A landscape with many peaks, sampled at points; each row gives a point and its height.
A climber steps from a point to the highest of its 2 nearest points, and stops where none of them is higher. Distance is the straight distance between rows; heights are no part of it.
j191 (h 211): [ 40  28  20  26 -19   9  24   6 -17  23  22  -3 -30   0 -18 -21 -41  43
  24   0  17  43 -22 -58  71 -21  -4 -11  -7  43  28  -3  13   7 -11]
j561 (h 254): [  6  15  -5  13   3 -10  37 -11  -3  -2   3  -5 -13 -16  11   1 -13  19
 -29  10  11   3 -25 -13  31 -26 -22   4 -17   7  28   1  15 -13   4]
j369 (h 418): [-22 -28 -12 -12  35  10  12   5  -3  23  21  16  -4   0 -11 -33  53 -11
  17 -11   8 -41   9   0  -4  -8 -12  11 -22  -9   7   5 -23  18  26]
j764 (h 471): [-16 -33  16 -33  10  -4 -21  30  -7 -19   9   0 -22  14  17   2   1 -16
   3  -4 -16 -37  24  37 -43  20 -14  34 -24   1 -46  -8  23  12   4]
j569 (h 121): [ -8 -21 -13 -32  17  10 -11 -12   2  -2   7  11  -1 -11   3 -21  38 -14
  57  -4  -4 -16  12  14 -18  -3  -4 -10  29  -2 -24  -4 -34  -5  28]
j788 (h 81): [  9  22   2  10   7  -4   6  -8  16   6  16  -4  26 -28 -14 -10  21  -7
  30  -9  28  -4  16   2   7   5  15 -32  20  -5  12  18   2   4   1]
j546 (h 199): [ -5  11  21 -12   5   8 -22  -6   9  13  28   2  21 -12   9   2  15 -13
  16  -5 -13 -13  -2  13   1   2 -15   4  10   2 -18   3  24   1 -27]
j137 (h 463): [-13 -15   0 -26 -14  20 -35  30 -17  17   2  -6  15  -8  19 -20  -4  -1
  32  19   0  13 -11  13 -28  17   2  19  16  -9 -44 -19   3   5  -2]
j861 (h 266): [ -4 -20   2 -18   1   7 -23 -28   3   6  -2  -1  38 -11 -13  15  10  -9
  18  28 -20  -2   3  17 -15   5  16 -12  33 -29 -17 -10 -12  -6 -28]
j646 (h 278): [ -1 -32  20  -3  18 -19  13  20  10  18   8   7  20  37 -31  29  -6 -19
 -37  -7   0 -40   7   5 -27   8  19  11 -23  15  -1   6  24   4 -27]
j318 (h 425): [-23 -43  -1 -24  27   2  -6  18  -8   2  14  10  -2  25  15   7  18  -2
  -6  -4  -6 -48   1  13 -31  -7 -16  43 -52 -14 -28 -15  10  16   5]
j276 (h 31): [-19 -10 -18  -4   9  12  41   2 -13  -5  15  12 -21 -37   4 -35  33  18
  15 -21  15 -13  -8   1  29 -10 -22  13 -24  18  33  22  -7   6  40]
j792 (h 515): [ 14 -21  -4 -15   8 -16  25  10   6  -2 -19  20   9  18 -12  16  17 -23
 -39 -34  15 -35  13  16 -26  10   8  -1 -24  20  39  17  -3   9   8]
j55 (h 265): [ 12   1  13  20   8   4  -4  33  -7  30  -2   0 -24  16   1   8 -23  22
 -17 -10  36  -8  -5 -18   3 -14 -13  13 -46  26  12   7  17  27  -4]
j439 (h 310): [ 54  15  -6  24 -19  -1  29  14 -18  24 -27  -2  -1  -8 -35 -20 -33  41
  25   0  46  38  -9 -22  19 -17  22 -24   7  16  48   7 -24 -17  16]
j740 (h 293): [ -6   2  12  -7 -14 -10 -30   6  19 -28 -23 -16   4  11  12  23  -5 -24
 -16  -2 -17   0  34  25 -36  44   5   1  22   2 -19  -1   5  -4   7]
j149 (h 92): [ 24  45  38  41   1  -6 -16  -9  -6 -13  26 -18  34   2 -16  -9 -18 -31
  35 -30 -12  34  13 -12  31  31  29 -21  22 -31   0   3  18 -14 -27]
j465 (h 128): [  2  43  19  29  -6 -12 -24 -38   3 -37  15 -14  13  -6  -4   3  -3 -22
  19  -2 -29  22  19  -5  19  34  21 -24  39 -37 -11   1  20 -15 -18]
j549 (h 305): [-25 -53  19  -7  13  -6  -6  24   7   7  -8  10  23  34 -21  32   7 -16
 -48  16 -17 -30  17  11 -46   8  18  16 -39   0 -18 -20  14  16  -7]
j34 (h 359): [ -1 -17  -3   2   3  19  34  14 -30  35  35  10  -9 -28 -36 -41  -9  47
  26  13  41  25  -7 -46  48 -21   5  -1 -22  36  50   7 -13  27  11]
j694 (h 604): [ 15  10   8  -1  16 -19  31   1  16  -3  16  13   4   4  -2  11  14 -19
 -27 -30   9 -34  15  11   4  -1  -8  -3 -16  10  26  27  17   2  -3]
j543 (h 137): [ -9  12 -22 -12  -3   0 -17 -22  15 -28 -14   0 -10 -21  19 -11  26  -6
  41  -1 -16   7  22  24  -9  14   4 -22  46  -9 -22   0 -19  -6  32]
j448 (h 410): [ 24  41  10  40 -27 -18 -11 -25  -3 -10 -54   2   2   4 -13  32 -43 -15
 -46  16  -5  40   6   1   5  -9   1 -33  20 -23   6  -3 -21 -36 -35]
j433 (h 333): [ 11   5 -12   0 -13   8  28   5 -25  23  30  -2  16 -31 -28 -41 -14  40
  55  -2  43  35 -14 -29  32 -14  12 -25  -6  22  39   8  -1  11   5]
j58 (h 270): [ 25 -24 -20 -12  -8  10   8  35 -42  30  -3  -4 -20  17 -22 -36 -20  28
  44   3  52  20 -15 -27   0  -3  29  -5 -18  34  38   9 -15  27  17]
j256 (h 125): [ 42  47  27  31  -8 -18  15  -6  11   6  13  -9  16   1 -12   0 -14 -15
   2 -20   8  18  14 -10  33   8  11 -25   6   2  28  15  15  -5 -13]
j390 (h 307): [-15 -37  -9 -27  21   8 -23  -9   9  16  -5   8  24   6 -17   2  40 -18
  11  10  -7 -22  21  17 -33  12  19  -2  13 -20 -15 -13 -24   9  -7]
j947 (h 192): [ 17  19  -3  22 -26  -8 -14  12  -2  -6 -30 -21  12   9  13  14 -34  -5
  -1   4  -4  42 -12   8 -11   9  10  -3  18   2  -3  -7  -3 -18 -10]
j888 (h 331): [-33 -50  -2 -21  15   2  -7   6  14 -14 -18  12  13  42 -11  27  25 -26
 -45   7 -36 -34  29  20 -40   5  11  18 -21 -20 -33 -35 -22  13  18]
j378 (h 245): [ 39  17  27  27 -17  -6  -5  27  -5  26 -13  -6 -24  36  -6  16 -35  22
  -1  -7  16  15 -16 -25  14  -5  -3  16 -22  45  11   5  19  -3 -17]
j665 (h 341): [-17  -4 -14 -22   4  -3 -10 -11  19 -24  -6  -2 -20  -3  27  14  17  -9
  -7   2 -26 -21   1  22  -4   7 -23   5   9  -1 -31   0  -5  -7  20]
j966 (h 150): [  8  44  13  18  -3 -10   7 -18  12 -11  31 -10   9 -20  12  -5   1  -5
   8 -20  -7   8  -1  -9  43   0 -17 -19   8   5   9   5  23  -3  -4]
j761 (h 493): [-20 -10   8  -4  29  -2  -7  -9  31 -16   8   2  -1  11   4  44  15  -1
 -33  -3  -8 -55  22  12 -13 -10 -24  18 -29 -12 -21  -3  18   5   8]
j601 (h 306): [  2 -22 -32 -18 -19  11   8  20 -28  14  11  -6  15 -27 -11 -34  -8  30
  56  13  31  33 -32 -12   9 -15  12 -10  -3   8  13  -1 -22  17  12]
j594 (h 83): [ 10 -17  -2 -29  -6 -13  -4  29 -20 -13   6  -3  -5  22  20 -15 -11 -16
  18 -18 -13  -4 -11  18 -23  22  15  25  -5  25 -12   6  19  -6 -12]
j828 (h 327): [-27 -14   1 -11  -2  -1 -30   3  28 -38 -26 -10 -19   8  31  35  -6  -8
 -24   9 -25 -22  30  32 -34  17 -14  16  -6   1 -46  -7  11  -1  19]
j308 (h 224): [ 10  15  33  25 -26  -8 -29   5  -2  -9 -19 -18  18  25  -5  29 -30 -22
 -14   1 -25  28   9  11 -16  34   7  13  11   7 -16  -1  24 -24 -23]
j290 (h 488): [ 21  27  -9  28 -18 -18  -2 -23 -10  -3 -35  -1  23 -15 -15  13 -29   0
  -7  24  23  37   5   1  -3  -7  22 -41  26 -29  16   0 -15 -29 -21]
j855 (h 7): [ 16  13 -11  32 -17  -5  17  34   6 -10 -37 -12 -20  19  17  16 -28  22
 -35 -17  26  12 -18  -1   3 -10 -22   6 -24  21   6   8   2  -1  24]
j847 (h 345): [ 10  20  22  21 -11  -6 -10   1   9  -4 -10 -13  -5  10   6  40 -28   7
 -41   7  -4   5  -7  -6   1 -11 -22   8 -15   5  -3  -6  35 -17 -18]
j321 (h 238): [-11 -14   7 -11  18   7 -18   6  -7  41  29  10  20  -4  -8 -20  19   6
  19  17   9 -11 -11 -13  -8  -2  -2   6  -2  -7  -9  -9  17  17 -21]
j968 (h 107): [  4 -28 -14 -45   9   7   3   8 -28  15  29  10   9   1  -3 -28  11  -4
  55 -18   2  -3 -18   6 -10  -2  10  12   0  18   0   7 -17   4 -11]
j80 (h 434): [ 28  30  10  29 -18 -29   9  -4   8 -45 -18 -13   1  22  12  27 -29 -27
 -30 -26 -25  27  -5   4   9  23   3   4   2   1   4   9   9 -25   1]
j54 (h 408): [ 38  35  41  30  -8 -16   9   1   7   1   9 -15  -1  23   1  25 -41  -5
 -21 -25 -14   9   1 -15  36  -7 -10  15 -25  14   9   4  37  -6 -24]
j529 (h 66): [ 56  27  36  36 -18 -13 -13   2  -5   5  -1 -23  28  19 -29   3 -41 -12
  29 -15   0  36   6 -16   6  31  36  -6  16  -4   7   7  10 -16 -30]
j379 (h 311): [-19   8 -14  -3  10  -2 -10 -39   5  -2   4  11   1 -30  10   4  20   7
  -7  35 -11   0  -6  -6   4 -21 -17 -14  25 -33 -16 -16  -4 -14   0]
j329 (h 37): [ 31  -3   8  -5   1   8  14  10  -4  25  -5   4  16  -8 -11   2  18 -15
   1 -31  21   0   5   9  -4   1   6  -8 -11  25  42  23 -16  18 -16]
j430 (h 613): [ -7  18  20  10  10 -16 -17 -16  38 -33   2  -5  -1   0   9  44  -3 -15
 -30 -14 -15 -30  27  17  -2  26 -16  -1  -6  -8 -11  14  29   0  12]
j371 (h 251): [-23 -18 -35 -11  -5  18   6  42   1  -4 -23 -14 -24  15  33 -15  -8   6
 -36  20  14  13 -21  13 -27 -18  -2  19 -18 -14  -9  -9 -29   7  19]
j853 (h 126): [ 12  10   3 -18   9   6   5   2 -14  24  38  -1  21  -7 -16 -23   1   7
  49 -19   8   5 -15   0  17  -2  11  -3   2  20  13  13   8   7 -38]
j978 (h 247): [ 11 -18  25 -15  18  -9  14  16   2  24  27   5  -1  28 -10  17 -17   0
 -12  -4   7 -19 -16  -9   3  -7  11  12 -27  31  15   7  22   6 -37]
j550 (h 244): [-24  -8 -15 -10   0   8  -9  17  -2   3  10   1 -16  -9  25  -6   8  14
   1   2   4 -12 -21  -1  -1 -13 -33  24 -22   0 -22  -9  12  13  10]
j568 (h 285): [ -2 -26 -19 -13  -8  13 -12  32 -26  31  -2  -9  15  -3   4 -26  10   7
  29  12  26  16  -8   1 -20  -3  13   7 -14   4   7  -9 -27  30   9]
j482 (h 236): [ -8  -6 -37  20 -14  14  23  35  -6  -7 -39 -12 -19   0  20 -14 -16  21
 -29  12  36  33 -27   2 -12 -15   4  -2   4  -3  20   0 -42 -13  27]
j768 (h 308): [-16 -22   2 -23  36  10  13 -31  17  12  31  28  -7  -4 -11 -11  39 -16
  26   0 -19 -38  -7   3   9 -16 -26   2  24 -14 -26  -4  -9 -12  -1]
j557 (h 430): [-31  -9 -18  -7  -6  11 -34  -1   6 -10 -19 -12   3 -13  22  -5   0   2
  -7  48  -2  18  -6  14 -30   6   5  -3  33 -40 -39 -27 -17  -9   6]
j876 (h 261): [  3 -11  29   5 -20  -2 -17  27   8  -4 -34  -4  17  19 -10  35 -21 -22
 -32   4  -9  13  31  22 -43  33  14   4  -1  17  -7  -8  10   0 -11]
j956 (h 264): [-20 -23 -13 -11  24   7  -3  16 -19  36  24   9  -3   9   5 -19  17  10
  -6   8  15 -18 -25 -24  -2 -15 -16  23 -36  -1   5  -8   4  23   1]
j302 (h 294): [-32  11  16  -4   0   0 -39 -62  38 -43 -18   0 -22  -2  -5  53  -5  -2
 -45  25 -60 -14  36   7 -15  10  -7   2  28 -19 -38 -12   7  -4 -17]
j72 (h 51): [ 25  17   5  -9   0  11  34   5 -10  16  31  11  13 -27 -20 -28  15   4
  25 -36  33  -5  14  -2  27 -12   4 -12  -5  34  51  32 -10  21 -12]
j695 (h 503): [ 12  26   1   7 -15 -29   1  -6  32 -48 -26  -5  -8  21   8  53 -22 -17
 -48 -26 -19  -3  21  16  -5  25 -14   1  -8  -2   5  13   9 -16  18]
j262 (h 283): [ -9 -16 -21   5   6  10  11  36 -29  27   7  -1 -31  11   5 -22  -9  32
  -2   8  32   0 -25 -34   2 -19 -16  20 -53  26  25   1   3  34  17]
j17 (h 18): [  0   0 -27   0 -19  -3   4  45 -19 -20  -9 -15 -17   8  35 -24  -8   8
   9 -13  16   7 -18  12  -3  -1  -5  13  -8  18 -11   6  -2   6  34]
j963 (h 39): [ -6  10 -13 -13   8   9  35 -38  15 -13   2  13 -23 -41  12 -15  42   5
   6  -9   0 -12   7  10  33 -20 -23  -3   7   5  26  14 -20  -9  35]
j42 (h 177): [-13 -15 -22  -2   0   4  -2   2 -17  24 -11  -3  12  -1  -4  -3  -6  11
 -11  37  11  21 -29 -13  -8 -20   4   0   1 -14   2 -15  -8  -2  -8]
j924 (h 15): [  2 -17   6   1  -4  -8 -16 -24  24  -4 -32  12  28   3 -19  47   4 -18
 -45  20 -18  -2  35  21 -36  22  32 -28  27 -11   9  -4 -18   1 -11]
j541 (h 195): [ 25  -7  -6   0  -8  -8  21  -8 -12  27  -8   5  21 -11 -20   5 -12   6
   6  12  18  30 -15  -6   5 -15  24 -11   6  -1  29   2 -16 -12 -15]
j267 (h 332): [ 49  41  22  30 -16  -7  53   5   1   4   1   0  -4 -15  -3 -15 -15  12
 -10 -28  24   9   0 -20  54 -12  -7  -7 -20  28  47  18   6  -2  10]
j905 (h 38): [ 15  28   8   1  -2   3  25   7 -27 -13  37   3   4 -15  -1 -45   6   4
  46 -54  10   6   2  -4  41   5   2 -12 -10  34  28  23   8  14   2]
j259 (h 64): [ 12  14   7 -15  27   5  37 -10   9  20  29   7  26 -25 -20 -20  35 -13
  13 -19  21 -28  18   9  18 -14   7 -15  20   7  36  24  -9  13 -25]
j212 (h 216): [  0 -17  14   0   9  -5 -16  30 -13  40   4  -7  10  23 -14  -2  -4   2
   9  15  22  -3 -10 -13 -26  11  27   7  -7  11  -2  -2  20   9 -10]
j233 (h 191): [ 44  38  16  26 -17 -10  17  -4 -21  12  24  -6   3   1 -13 -21 -35  19
  37 -15  -1  54 -23 -42  59 -11  21 -13  -2  14  22  -3  14  -8 -30]
j345 (h 382): [ -2 -13  -3  19  -2  17  47  24 -20  22   5   0 -22 -29 -19 -35 -10  46
 -13   7  37  15 -18 -42  46 -20 -11  20 -33  25  59  21 -12  12  33]
j560 (h 94): [  3 -44 -11 -40   0   0   0  15 -20   2  -1   4   8  13   8 -13  18 -18
   6  -9  -6 -13  -5  18 -22   3   7  22  -3  15  -4  -1 -18  12   3]
j613 (h 433): [-35 -29  -5 -14  33  17 -10 -12  14   0   2  14 -15  11   8  16  37   3
 -14   3 -12 -52   8   4 -11 -21 -41  33 -39 -24 -25 -14  -7  15  27]
j364 (h 354): [-22 -28   0 -20  29  -1  -7 -23  14  12  17  12   5  11 -11   8  27 -12
 -14  21 -27 -42  -2   1 -15  -7 -12  10   6 -23 -33 -16  12 -12  -2]
j535 (h 27): [-20 -20 -10  -7  16  -6 -13 -37  29  -7 -19   8   9   4 -11  32  35 -17
 -46  22 -17 -23  27   2 -28   8  23 -18  19 -26 -11 -12 -18   1   9]
j87 (h 328): [-12 -19 -17 -23   7  15   9   0 -21  46  38  20   3 -25 -20 -29  -1  36
  17  19  15  17 -37 -39  25 -26  -5  10 -16   4  22  -4  -2  20 -15]
j214 (h 172): [ -8  14  32   2  -4  -3 -34 -33   9 -21  11 -14  17  -4 -17  19  -1 -31
  24   7 -33  -2  26  15 -15  45  22  -7  49 -27 -24   8  16 -17 -26]
j343 (h 221): [-11 -18  26  -9 -10 -15 -14 -15   4   2   1  -5  35   7 -23  30  -9 -27
 -10  21 -27  -2  11  15 -26  27  23  -6  33 -12 -14  -6  16 -14 -34]
j26 (h 220): [-14  10 -39  34 -36  21  42  32 -22 -17 -24  -7 -17 -22  14 -31 -19  38
   4  -4  31  37 -33  -4  24 -15   5 -16  14   5  30   9 -35 -17  31]
j518 (h 267): [-17 -28 -35  -5  -4  21  -5  48 -32  18 -16  -8 -15  12  18 -28   4   7
 -10   8  27  19 -14  -4 -23  -7  -1  22 -38  -2   0 -10 -39  37  19]
j293 (h 50): [ -5  -8  -1 -11  26   6  37 -32  18  17  13  11  10 -29 -12  -8  54  -8
 -12  -5   5 -31  14   4  18 -19   2  -9   7 -11  33  12 -23   4   8]
j162 (h 363): [-10  24   0   1   2   0 -21 -63  36 -31 -13   1 -12 -13  18  38  15 -11
 -35   2 -39  -5  19   7   5  -4 -14  -5  15 -13  -9  -1  -6  -4  -7]
j794 (h 171): [ 29  45  10  56 -24  -7   6   7 -20 -19  -3 -12   2   3   6 -23 -44  11
  24 -10  -9  65 -31 -44  52  -5   9 -19  -1  -8   2 -13   8 -17 -20]
j275 (h 394): [-38 -37   6 -22  31  18 -29 -26  25   2   3  15 -11  22   2  17  24  -6
 -16  17 -36 -55  10   3 -31 -14 -24  30  -8 -41 -58 -29   4   6  17]
j406 (h 235): [ 26  -8   4   5 -23   2 -20  52 -12  16 -38  -5   1  23   0   9 -28  -3
 -12  -4  14  21   8  12 -35  22  24   6 -13  28  -2  -2  -2  -1   2]
j657 (h 537): [-26  -9  13 -23  -2   8 -43  19  -1  -4   7  -5  -9   3  26  -5   2 -11
   9  18 -18 -14  -2  22 -28  25 -18  24   5 -15 -47 -15  25  -1   8]
j915 (h 223): [-21  20 -20   4 -17   8   1   4   2 -31   2  -5 -14 -13  43  -5  -7  15
   4  -6 -14  11 -30   5  27 -17 -38   6  -7   0 -20  -3  13  -4  10]
j652 (h 370): [-35  15 -12   3   0  -1 -42 -44  -1 -26 -18   4 -19 -24  18   6  -5  12
  -6  48 -16  14  -3   8 -17  -6  -1 -18  49 -46 -41 -22  -6 -20  -7]
j974 (h 13): [ 13   9 -16  19 -21  -3  21  32 -13  -7  -6 -15 -26  12  20 -11 -35  30
   4 -14  21   9 -30 -12  19 -13  -5  13 -28  32   5  13  23   7  19]
j446 (h 388): [-34 -28 -10 -13   1  14 -33  10   3   4 -23  -2  11  16   5   6   9 -14
 -33  40 -12   1  11  10 -42   2  13  14   1 -32 -35 -43 -18   6   7]
j40 (h 262): [  7  15   0   0  -4 -15  -1 -42 -10 -16  -2  -1  11 -10   7   4  -3  -8
 -10  15 -16  17 -13   1  14  -3  -3 -21  25 -18   3  -6  14 -23 -21]
j253 (h 360): [ 25  27  -1  40 -20   4  51  21 -10   9 -12   0 -29 -20 -11 -29 -16  43
  -7  -3  36  22 -17 -33  50 -15  -9  -7 -11  28  42  15   1  -3  31]
j303 (h 173): [-13  28 -28  35 -27  12 -14   8   1 -15 -37 -14  -8 -15  26  -1 -27  11
  -6  25  10  44 -16  13 -11  -2   4 -23  27 -22  -5 -12 -12 -14   3]
j964 (h 218): [-13 -13   5 -22  15   5 -17 -61  24   0  -4  18 -17 -17  -5   9  37  -3
  27  25 -40 -18  17   0 -10  -7   0 -18  52 -26 -26 -20 -28 -16  -3]
j497 (h 334): [ 27  31 -10  31 -28   0  42  -2 -17  -7 -15  -6   0 -37 -14 -25 -19  31
   9  -2  35  49 -17 -17  54 -17  13 -30   6   5  46  14 -17 -18  17]
j322 (h 225): [ 37  19  17  13  -1   4   9  19 -11  41  16  -1 -36  22 -19 -11 -33  29
  19 -12  26   8  -6 -44  38 -15   3  -3 -21  52  34   9  19  18  -7]
j217 (h 25): [ -4 -21 -27 -19  12  -7  17  30 -22  -2   8   4 -28  -5  20 -26  16   4
  17 -27  17 -25  -8  13  -4  -1 -13  18 -28  16  10  16  -9   9  34]
j784 (h 302): [ -9  -2   0 -18   7  12   8  18 -24  31  43  13 -22  -6  -1 -20 -14  37
  15  -1  21   0 -32 -34  26 -27 -19  20 -35  39  27   9  17  33  -7]
j243 (h 53): [ 16  18  32   5   4 -12  -3  23  -8  -8  17  -9   9  28 -18  -6 -19 -29
  23 -35  -2  -5  14  14 -10  43  29   4  21  14   4  29  38  -4 -27]
j423 (h 347): [-12  12 -13  21 -28 -11 -12 -25   6 -32 -38  -1  -3   7   9  39 -28 -10
 -57  20 -17  24   2  19 -13  -1  -2 -17  17 -21  -5  -7 -12 -25 -21]
j945 (h 381): [ 16  17 -22  -5 -21 -23   6 -12   1 -54 -28 -10  -2  10  20   8 -14 -21
 -22 -19 -17  24   2  24  -5  18  11  -8  16   4   2   2 -14 -21  12]
j898 (h 274): [ -8  -2 -16   9  11  -2   6  -2   9   2 -12  -2  -6   2  14  26   1  15
 -47  16  20 -11 -10   1   2 -25 -26  11 -28 -12  13  -5  10  -1  19]
j676 (h 241): [-20 -26  -1 -38  27  16  -2  19 -19  24  38  35 -12   1  -3 -45  28   9
  50  -2  -9 -31 -23 -16  -1  -7 -36  19  -4  -6 -35 -12 -11   3   8]
j39 (h 226): [-16  21  33  10  -1 -20 -27 -60  20 -54   3  -5  -6   1  -2  35 -10 -26
 -28   1 -68  -2  32  -1  -1  33  -6   4  29 -30 -27  -1  14 -21 -31]
j373 (h 447): [-10  -3  11 -23  18 -12  -7 -54  46 -25   1  10 -10   1   5  42  25 -17
 -23  -9 -51 -44  31  16  -4   6 -10  -5  26  -1 -19   0   0   0 -11]
j886 (h 379): [ -8 -23   6 -27  18  -7   4 -17  27 -18   5  10 -16  12  11  21  24 -25
   6 -32 -39 -51  23  34 -15  10 -14  11  -1  12 -23  11  -5   3   2]
j225 (h 289): [ 27  -3 -13  19 -19   8  -3  38 -17  34 -27  -7   3  10 -15 -12 -18  22
  22   7  49  28  -9 -17  -4  -4  24 -16  -2  21  24   1 -18   7  15]
j600 (h 155): [-18  21 -30   9 -17   2  -7  -3  -5 -20 -10 -11   2 -23  22 -14   2   8
  28   7   9  23  -8   9   0  11   4 -29  25  -8 -13  -2  -1 -11  27]
j917 (h 383): [-18 -34  -7 -26  37  -4   8   4   5   6  11  23 -17  14  -3 -10  48 -26
  21 -26 -12 -64  25  23 -23  -3 -11  15  -3  -5 -13  11 -11  12   6]
j648 (h 458): [ -9 -34 -16  -9  29  -3  30   7  -3  11  -1   9   1  13  -4  -9  37  -7
 -28 -15  12 -38   4   6 -11  -6  -2  18 -33  -6  34   7 -17  19  24]
j882 (h 330): [ -4  25 -12   3 -24 -18 -19 -37   9 -58 -28 -13  -8   7  18  33 -13 -26
 -27  -3 -43  30  13   8 -11  26   9 -13  28 -18  -9  -4 -13 -19 -12]
j783 (h 217): [ 26 -25 -12   3 -11   0  -1  55 -25  21 -39  -3 -28  40   4 -12 -31   9
 -17  -7  31  16  -4  -7 -23  -1  15  17 -38  32  15  -4 -19  23  14]
j579 (h 108): [-16 -30 -27 -29  17  19  10 -25   2  15  12  12  21 -31 -20 -24  41   7
  61  12   4 -11  -3   3  -1 -23  -3 -12  20 -25  -6  -4 -46  -3  26]
j797 (h 157): [ 14  29  28  -6  13   6  12  -6  14  20  51   3  20  -3  -3  -8   5 -13
  21 -25  -9  -9  -1   0  26  -2  -6  -7   3  11   2  25  23   2 -56]
j615 (h 102): [ 15  29  24  26  -4 -10 -13  -4  11   9  -4 -14  24  -7 -13  17  -1 -18
  -3  -3  14   5  22   4  -4  26  15 -23  18  -8  10  13  23  -9  -9]
j749 (h 269): [-19  -9  -3 -24  25   1  18   2   5   7  48  25 -10  -8  -6 -39  34  -2
  55 -32  -1 -38  -2   8  12 -11 -29   7   8   9 -16   8   7  -7   4]
j973 (h 252): [-26 -30  -3 -29  17  15 -44 -38  21  -1 -28  11 -18   1  -1  10  32  -4
  17  45 -42 -14  20   5 -34  -2  12  -4  47 -37 -60 -34 -39  -5  15]
j841 (h 35): [  4  25  15  10 -10  -2 -24  13  -4 -17  14 -18  11  -3   2 -14  -3 -25
  43 -16 -11   6   7  13 -11  48  22   0  25  -9 -26   7  40  -6  -3]
j447 (h 222): [ 10  -7  -7 -13  -1  -7   8 -40  -9   8  14   7  33 -28 -18   1   3   3
  25  21  -2  11 -12   0   9 -15  11 -20  22 -22   9   0  -8 -20 -30]
j960 (h 70): [ 19  11  12  -1  -3 -12 -10  29 -21 -14  20  -5  -9  34   9 -11 -28 -11
  27 -37   1  -4  -7  -4   4  25  13  21 -12  31  -5  20  44   2 -17]
j705 (h 492): [ 32  33  32   5   5 -21  29  -8  26  -9  19  -7  13   9   3  30 -16 -19
 -42 -30  -6 -20  15   3  27 -10 -15   3 -26  18  23  18  27   2 -25]
j471 (h 357): [-46 -35   9 -14   9  11 -37   9  18 -23 -14   1  -3  25   8  22   8 -17
 -41  34 -29 -30  36  21 -48  17   4  31 -12 -19 -59 -28   6   7  16]
j765 (h 277): [-25 -40  -2 -24  26  26 -30 -30   9  22 -10   9  10   8  -9  -6  48 -10
  11  36 -24 -25  18 -12 -37  -2   7   1  18 -53 -41 -33 -34  13  10]
j414 (h 162): [-21 -14 -36  11  -1  24  13  -7  -8  18 -25  -2   8 -20  -2  -7  12  19
 -30  33  29  27 -17  -9  -4 -28   5  -2  -5 -34  33 -11 -49   0  11]
j51 (h 176): [  6  41  12  37 -24   0  13  10  -6  -9  29  -7   4 -16   8 -28 -11  19
  22 -18  -3  20 -19 -27  51  -5 -13 -17  -8  19  -9   1  44  -3   3]
j837 (h 36): [  3  -3  -9 -10   9 -11  15 -36  26   0 -17  11  13 -15  -4  19  25 -15
 -38  10  -6 -18  15  10  -6  -5   6 -22  10  -8  23   5 -17  -2   5]
j240 (h 301): [-19  29  -1  24   1  -2 -22 -12  27 -20 -17 -11  -4  -3  23  37 -17  17
 -45  19   1  -8   5  11  -5 -14 -29   2  -7 -18 -14  -6  23  -8  18]
j281 (h 200): [-13  39 -14  32 -34   7   0   1  -9 -19   2  -2  -5 -27  24 -17 -16  24
  19   0   2  43 -28 -17  40 -18 -19 -20   3   1  -6  -8  11  -9   3]

Where does a climber stop that starts at each point below?
j243 => j956
j191 => j345
j414 => j345
j788 => j956

Call two points neighbours if one is among the 2 nearest of the other. Go from one point of each pair to the other, from neighbour to neighbour, staying as high as possible. Name the lowest point that can't be avoided.
j657, j430 => j318
j657, j290 => j882
j471, j694 => j828
j373, j694 => j886
